Each row is a point on a tangle of strands that fork, close into loops and nearly touch. The rows are in no order.
Two points are linked if the straight distance between their rows is under 89.6.
Z_679: 22,-9,7,-10,-3,17,-3,22,-11,28,-8,8,-2,17,-29,16,-2,29,9,5,-14,-18
Z_305: 11,-12,-45,-15,-27,13,3,4,-12,-42,3,-18,-8,17,11,-12,16,15,-13,-25,18,-2
Z_485: 8,4,52,-13,16,-7,-18,-29,23,18,33,-47,-2,4,-16,5,-1,62,13,-23,-9,-20
Z_11: -13,-20,20,16,34,5,19,-41,-9,-8,-1,-4,8,-27,26,-3,7,-37,-3,54,-24,13
Z_766: -11,3,-33,-10,12,-5,5,-17,-4,32,-38,-14,-4,0,39,-37,3,-22,-28,-1,-10,20
Z_322: -10,4,-8,-13,1,-8,-4,-38,43,-8,-1,10,0,42,18,-7,-16,-3,-9,-30,21,-4
Z_198: 32,26,-11,4,-19,19,13,-14,-26,31,-22,44,11,-44,-11,-19,-48,-8,-5,18,-30,-4
Z_978: -10,-10,-47,-39,20,38,-4,29,-14,-16,-2,20,43,-32,12,-7,53,-25,-10,-3,32,28
Z_572: -16,29,-38,0,-11,0,-39,-11,33,-29,8,33,4,19,-8,15,1,12,7,0,-18,-24
Z_344: -4,2,9,-18,32,-22,-35,27,-32,-3,-3,12,-9,-3,12,10,29,46,-8,9,-35,-23
Z_252: -7,5,-27,31,-1,-23,2,24,-10,-1,-21,-21,-7,0,-3,-2,25,-14,25,-14,-25,59
Z_136: 6,-14,10,-5,-5,-28,16,58,1,-6,-8,-47,2,-40,4,36,22,18,18,-15,-4,-2
Z_102: -12,3,-7,-18,19,-4,8,-12,6,19,-20,-34,-30,39,2,-31,-4,-3,-7,5,-8,-1
Z_472: -16,22,-55,-12,-19,-12,-17,22,23,-51,-8,15,9,12,-11,28,-5,19,-6,-9,-39,-19
Z_661: 27,4,54,12,-5,-11,-2,-3,-5,29,40,-41,0,25,-17,-20,-9,52,5,-8,-19,-7
Z_356: 11,-42,2,8,1,29,25,-40,4,-13,3,-7,33,6,-8,9,3,-32,-10,43,-21,14
Z_827: -11,8,-3,-28,3,19,-24,-37,40,3,19,14,-4,26,-26,-4,-49,-1,0,-31,35,2
Z_283: -15,-21,-23,-31,27,41,-26,5,-1,-17,-26,22,27,-6,35,-7,57,-26,-18,9,28,11
Z_732: -4,12,-7,-2,-36,-20,-2,-23,14,-15,12,-16,-24,-14,-31,59,26,0,23,-32,37,-13
Z_587: 30,5,49,38,-31,7,3,-1,-10,1,29,-38,-11,16,15,-43,-3,30,5,9,1,16
Z_339: 15,13,-5,-2,15,57,10,6,-28,5,-31,35,5,-17,25,-30,-8,-31,9,33,20,9
Z_564: -5,-15,21,-5,10,6,3,60,-3,-46,0,5,-8,7,-4,39,23,11,25,-2,20,-15
Z_362: -25,29,-23,-20,40,5,-20,2,-60,-12,-12,34,-3,-24,10,-29,13,-10,-18,34,-6,-7
Z_178: -13,18,9,15,-8,-21,23,-18,-50,5,-28,-48,-2,-42,32,-25,-11,13,-13,3,-33,28
Z_724: -2,19,49,12,25,2,-4,-10,30,5,33,-54,-12,4,-47,36,-1,33,4,-4,3,-40
Z_487: 16,8,9,-1,-16,18,-6,-27,34,-1,33,-29,-11,2,-73,26,-48,30,19,-23,-21,-7
Z_342: 6,-18,-9,1,-10,-7,9,-41,16,-22,38,-10,2,-14,-22,34,10,1,14,-16,8,-7
Z_837: -19,17,-23,-28,-7,-4,-13,-31,-11,2,-5,35,32,6,-10,-14,-3,-14,-30,12,-25,0
Z_588: -12,22,-2,12,-29,-18,-20,35,1,-27,19,16,-10,-10,-25,45,4,55,-22,-30,8,-27
Z_134: 11,-23,23,25,1,-5,27,-12,-4,37,48,-53,-13,0,-5,-39,-25,-26,2,10,21,4
Z_539: -27,-4,-19,-48,8,-12,2,-58,19,10,-8,18,48,-3,-20,25,-8,-16,-8,-4,-29,6
Z_976: -4,-1,16,-18,-7,-1,-2,-37,13,29,15,-41,-10,16,-56,-1,-46,24,1,-33,-21,17
Z_152: 20,-5,46,33,-9,-25,38,5,8,42,9,-44,-14,-17,19,-30,-31,-10,-2,16,-18,8
Z_420: 4,17,9,-2,18,24,-20,57,-17,36,-9,27,-6,-5,-27,22,34,37,0,-13,12,-11
Z_935: 7,-20,-10,12,-9,-10,26,7,32,26,-18,-26,15,9,2,22,8,-23,33,-1,-25,6
Z_82: 17,2,16,30,-22,-9,16,25,-28,10,-23,-17,-5,0,-7,0,-2,8,20,-6,-25,40
Z_768: 23,-14,35,11,3,-4,1,53,15,1,-27,26,-1,-7,44,-5,-7,-16,-1,9,7,-23
Z_955: -24,-18,36,-30,40,-26,6,-28,23,25,5,-3,0,15,4,12,-25,-5,3,-4,-7,2
Z_583: 12,-23,6,-17,-2,-23,32,14,16,17,-39,-46,-1,-4,12,28,16,-8,14,-18,-6,-6
Z_57: 13,-2,19,34,-9,-19,-9,-9,30,-19,19,-11,-3,21,30,-6,16,10,25,-17,-22,-1
Z_963: 28,-2,-41,-1,-17,14,-20,22,-16,-17,16,-14,-20,16,-5,-20,19,36,10,-22,-9,-16
Z_792: -5,-16,-34,-22,-18,10,4,5,-49,-49,-2,-3,8,11,-13,3,29,9,-14,-14,20,26
Z_405: -7,30,-55,28,13,12,-22,6,-39,-8,-6,29,-8,-31,3,-32,23,-28,1,32,-15,17
Z_96: 34,-8,28,44,-23,2,2,25,19,-1,18,-3,-7,32,30,-23,-10,15,24,-24,-1,14
Z_394: -8,23,-68,5,-11,13,4,53,-21,4,-14,43,11,-36,-2,-35,9,-48,-8,13,-1,19
Z_236: 3,-28,-23,2,-12,25,27,-15,24,-36,-3,-26,36,28,-3,3,-21,-3,-2,18,-28,17
Z_627: -22,-4,-41,-22,-8,20,8,6,-23,-55,-15,5,21,29,-23,19,16,-16,-8,19,3,18
Z_276: -5,3,1,-18,33,17,-34,-35,44,19,32,13,-7,14,-17,-4,-34,27,2,-15,2,-35
Z_403: -11,6,20,-1,21,-32,-23,37,-23,9,-10,-31,-29,18,4,4,33,29,9,-10,-34,-8
Z_417: 9,30,30,14,-3,12,-25,-12,46,-4,1,-40,-17,13,-50,45,-28,37,2,-11,-1,-35
Z_680: 22,0,24,9,-15,-24,8,20,-23,15,-13,-1,7,-10,-5,17,-12,14,-12,0,-28,0
Z_56: 0,-14,35,-13,9,1,9,52,-6,-15,-31,39,11,2,17,21,4,-6,-3,-6,35,-8
Z_642: -7,-7,-36,-2,16,-9,1,-6,14,-8,-18,6,10,-13,56,-31,-6,-14,-32,-1,-25,-3
Z_321: -8,-7,-8,12,5,5,-9,19,0,-1,-14,17,-31,21,27,-27,26,-24,18,-15,37,18
Z_379: -2,42,24,27,14,10,-35,-4,63,22,-11,-6,-25,22,-32,44,-3,25,0,15,0,-42
Z_760: -8,-1,-25,11,-17,1,-7,10,-17,-8,7,23,-7,7,11,1,39,-36,8,1,69,14
Z_907: 20,4,-6,11,-17,34,-6,-2,-24,7,-21,39,-18,-39,39,-33,-1,-14,-3,9,39,10
Z_890: 12,12,-48,16,-36,19,5,42,-10,8,-3,32,-6,-4,-7,-11,-4,-11,-2,8,9,-7
Z_594: -28,-24,41,-1,21,-8,29,-33,6,-20,15,-40,28,35,-35,12,-23,2,11,1,-16,33
Z_751: -4,13,-8,-21,6,8,-35,24,-28,-6,-7,42,-4,12,-24,5,33,17,19,-30,22,5
Z_319: 25,-17,17,3,27,2,2,-45,-3,54,12,7,-4,-43,-4,-36,-34,6,-2,-4,-6,4
Z_166: -16,5,-32,23,-17,-8,0,22,6,4,-29,-3,-18,23,21,-19,8,-16,9,-32,19,46
Z_225: 17,-2,-1,-20,31,23,17,-54,-34,45,-8,3,-2,-22,5,-29,-10,-5,-19,15,16,6
Z_765: 19,-20,0,8,-8,21,21,-6,45,-10,14,-43,12,17,-22,-2,-15,-8,35,20,-34,6
Z_939: 14,-18,8,6,22,-21,-1,-15,18,11,39,14,-11,-19,31,-25,-11,2,-11,32,-25,-38
Z_30: -23,17,-54,-13,0,11,4,41,-5,-18,-14,32,37,-11,8,-19,20,-47,-10,-3,15,33
Z_42: -22,-16,65,24,10,-25,21,-33,10,-1,40,-30,0,1,-24,4,-6,-15,22,10,-1,29
Z_910: -6,-15,59,-27,19,-21,-15,-30,26,9,14,-7,-4,10,1,27,-4,31,7,-13,-14,-19
Z_92: -9,7,0,3,13,-35,1,10,-4,15,-6,-60,-24,32,5,-18,20,7,11,-9,-27,3
Z_277: 19,-4,26,15,-6,-14,-15,-35,-5,35,1,32,-7,-30,18,-16,-13,3,-1,-20,7,16
Z_274: 16,-4,-30,-2,-9,12,-24,-29,50,-31,18,12,-1,-7,-20,25,11,2,24,9,6,-30
Z_221: 28,-14,19,6,2,0,8,77,-20,-13,6,-18,-11,-15,1,22,25,26,9,-20,11,-7
Z_302: -7,17,-36,-12,-33,-11,8,55,-3,3,-11,21,10,-7,-16,21,3,-10,-7,-14,16,-9
Z_693: -10,22,-23,-4,-16,5,13,-19,-34,5,-21,34,19,-24,4,-17,-25,-21,-24,24,-25,16
Z_368: -15,0,36,33,15,-29,15,-29,-8,12,9,-9,-2,-4,5,1,-5,-28,19,24,-12,30
Z_650: -16,-17,9,-51,34,-28,4,-45,-1,26,-15,3,24,-8,1,21,-10,2,-24,1,-14,-3
Z_251: -7,7,-31,-11,-12,6,-23,2,-21,-18,21,44,-8,-23,-25,4,46,3,9,-11,39,1
Z_995: 4,17,17,-2,0,-19,11,34,-32,33,-27,15,11,-33,15,19,-31,2,-32,17,-19,-22
Z_370: 9,-24,13,-5,6,9,21,-20,24,22,36,-29,-25,17,-7,-12,-14,-18,0,2,57,-29
Z_689: -18,39,-11,9,-16,8,-46,11,17,-16,9,31,-13,9,-34,52,9,42,-12,-10,-5,-46
Z_880: -6,25,-5,-9,-40,-22,15,47,-13,32,-23,33,11,-36,2,16,-9,-11,-34,-18,13,-19
Z_558: -21,5,-33,7,-15,-2,8,-7,10,-65,-2,-12,23,30,1,20,7,0,-3,-7,-30,22
Z_9: -14,-20,-23,-19,-6,2,-5,-14,38,-33,2,17,23,26,35,-6,-2,-38,-19,-7,32,-2
Z_470: -5,-37,-7,-18,6,29,1,-32,-5,-36,-1,10,21,0,42,3,24,-16,-18,4,39,10
Z_977: -12,-10,62,30,-11,-20,35,15,20,12,34,-28,-8,12,-22,20,-32,2,8,11,7,-5
Z_752: -19,10,22,-17,11,-15,1,9,-23,10,-26,6,-20,42,1,-12,-9,-15,-13,12,6,-3
Z_892: -13,-9,11,21,16,-29,-5,8,8,-31,28,14,8,0,39,1,9,-5,3,25,-23,-10
Z_557: -10,-7,-13,-26,38,1,-19,-3,-39,-25,-4,13,-7,-4,9,-11,37,17,-10,28,1,-24
Z_84: 21,18,-18,45,-44,20,3,30,-37,3,-1,43,-17,-25,4,-23,-8,-23,1,21,32,-11
Z_905: 13,8,32,18,-16,-1,30,-31,-30,22,-15,-38,-22,-30,21,-31,-43,13,-4,-6,-14,19
Z_808: 5,-19,37,12,-23,8,25,11,37,-12,26,-14,-19,22,-10,20,-37,-3,10,5,47,-26
Z_52: 1,-6,-16,-8,31,38,9,-23,-3,11,-22,27,19,10,24,-38,-19,-47,-6,58,2,8
Z_569: 14,6,-11,-1,-9,-1,-20,-34,-16,19,-16,45,18,-32,26,-23,11,-13,-1,-21,29,14

A fork is a point with three links, a tip a point with one. Leave the first point through the second and follow the links. Name the first fork or tip that comes.
Z_178; Z_905 | Z_42
Z_166; Z_321 | Z_680
Z_236; Z_765 | Z_768
Z_42; Z_977 | Z_178
Z_827; Z_322 | Z_394
Z_56; Z_564 | Z_236
Z_30; Z_978 | Z_276
Z_198; Z_693 | Z_485

How many points has the smallest loop of links through each point below? Write none if it is on no loop.
Z_302 | none
Z_760 | 10
Z_587 | none
Z_221 | none
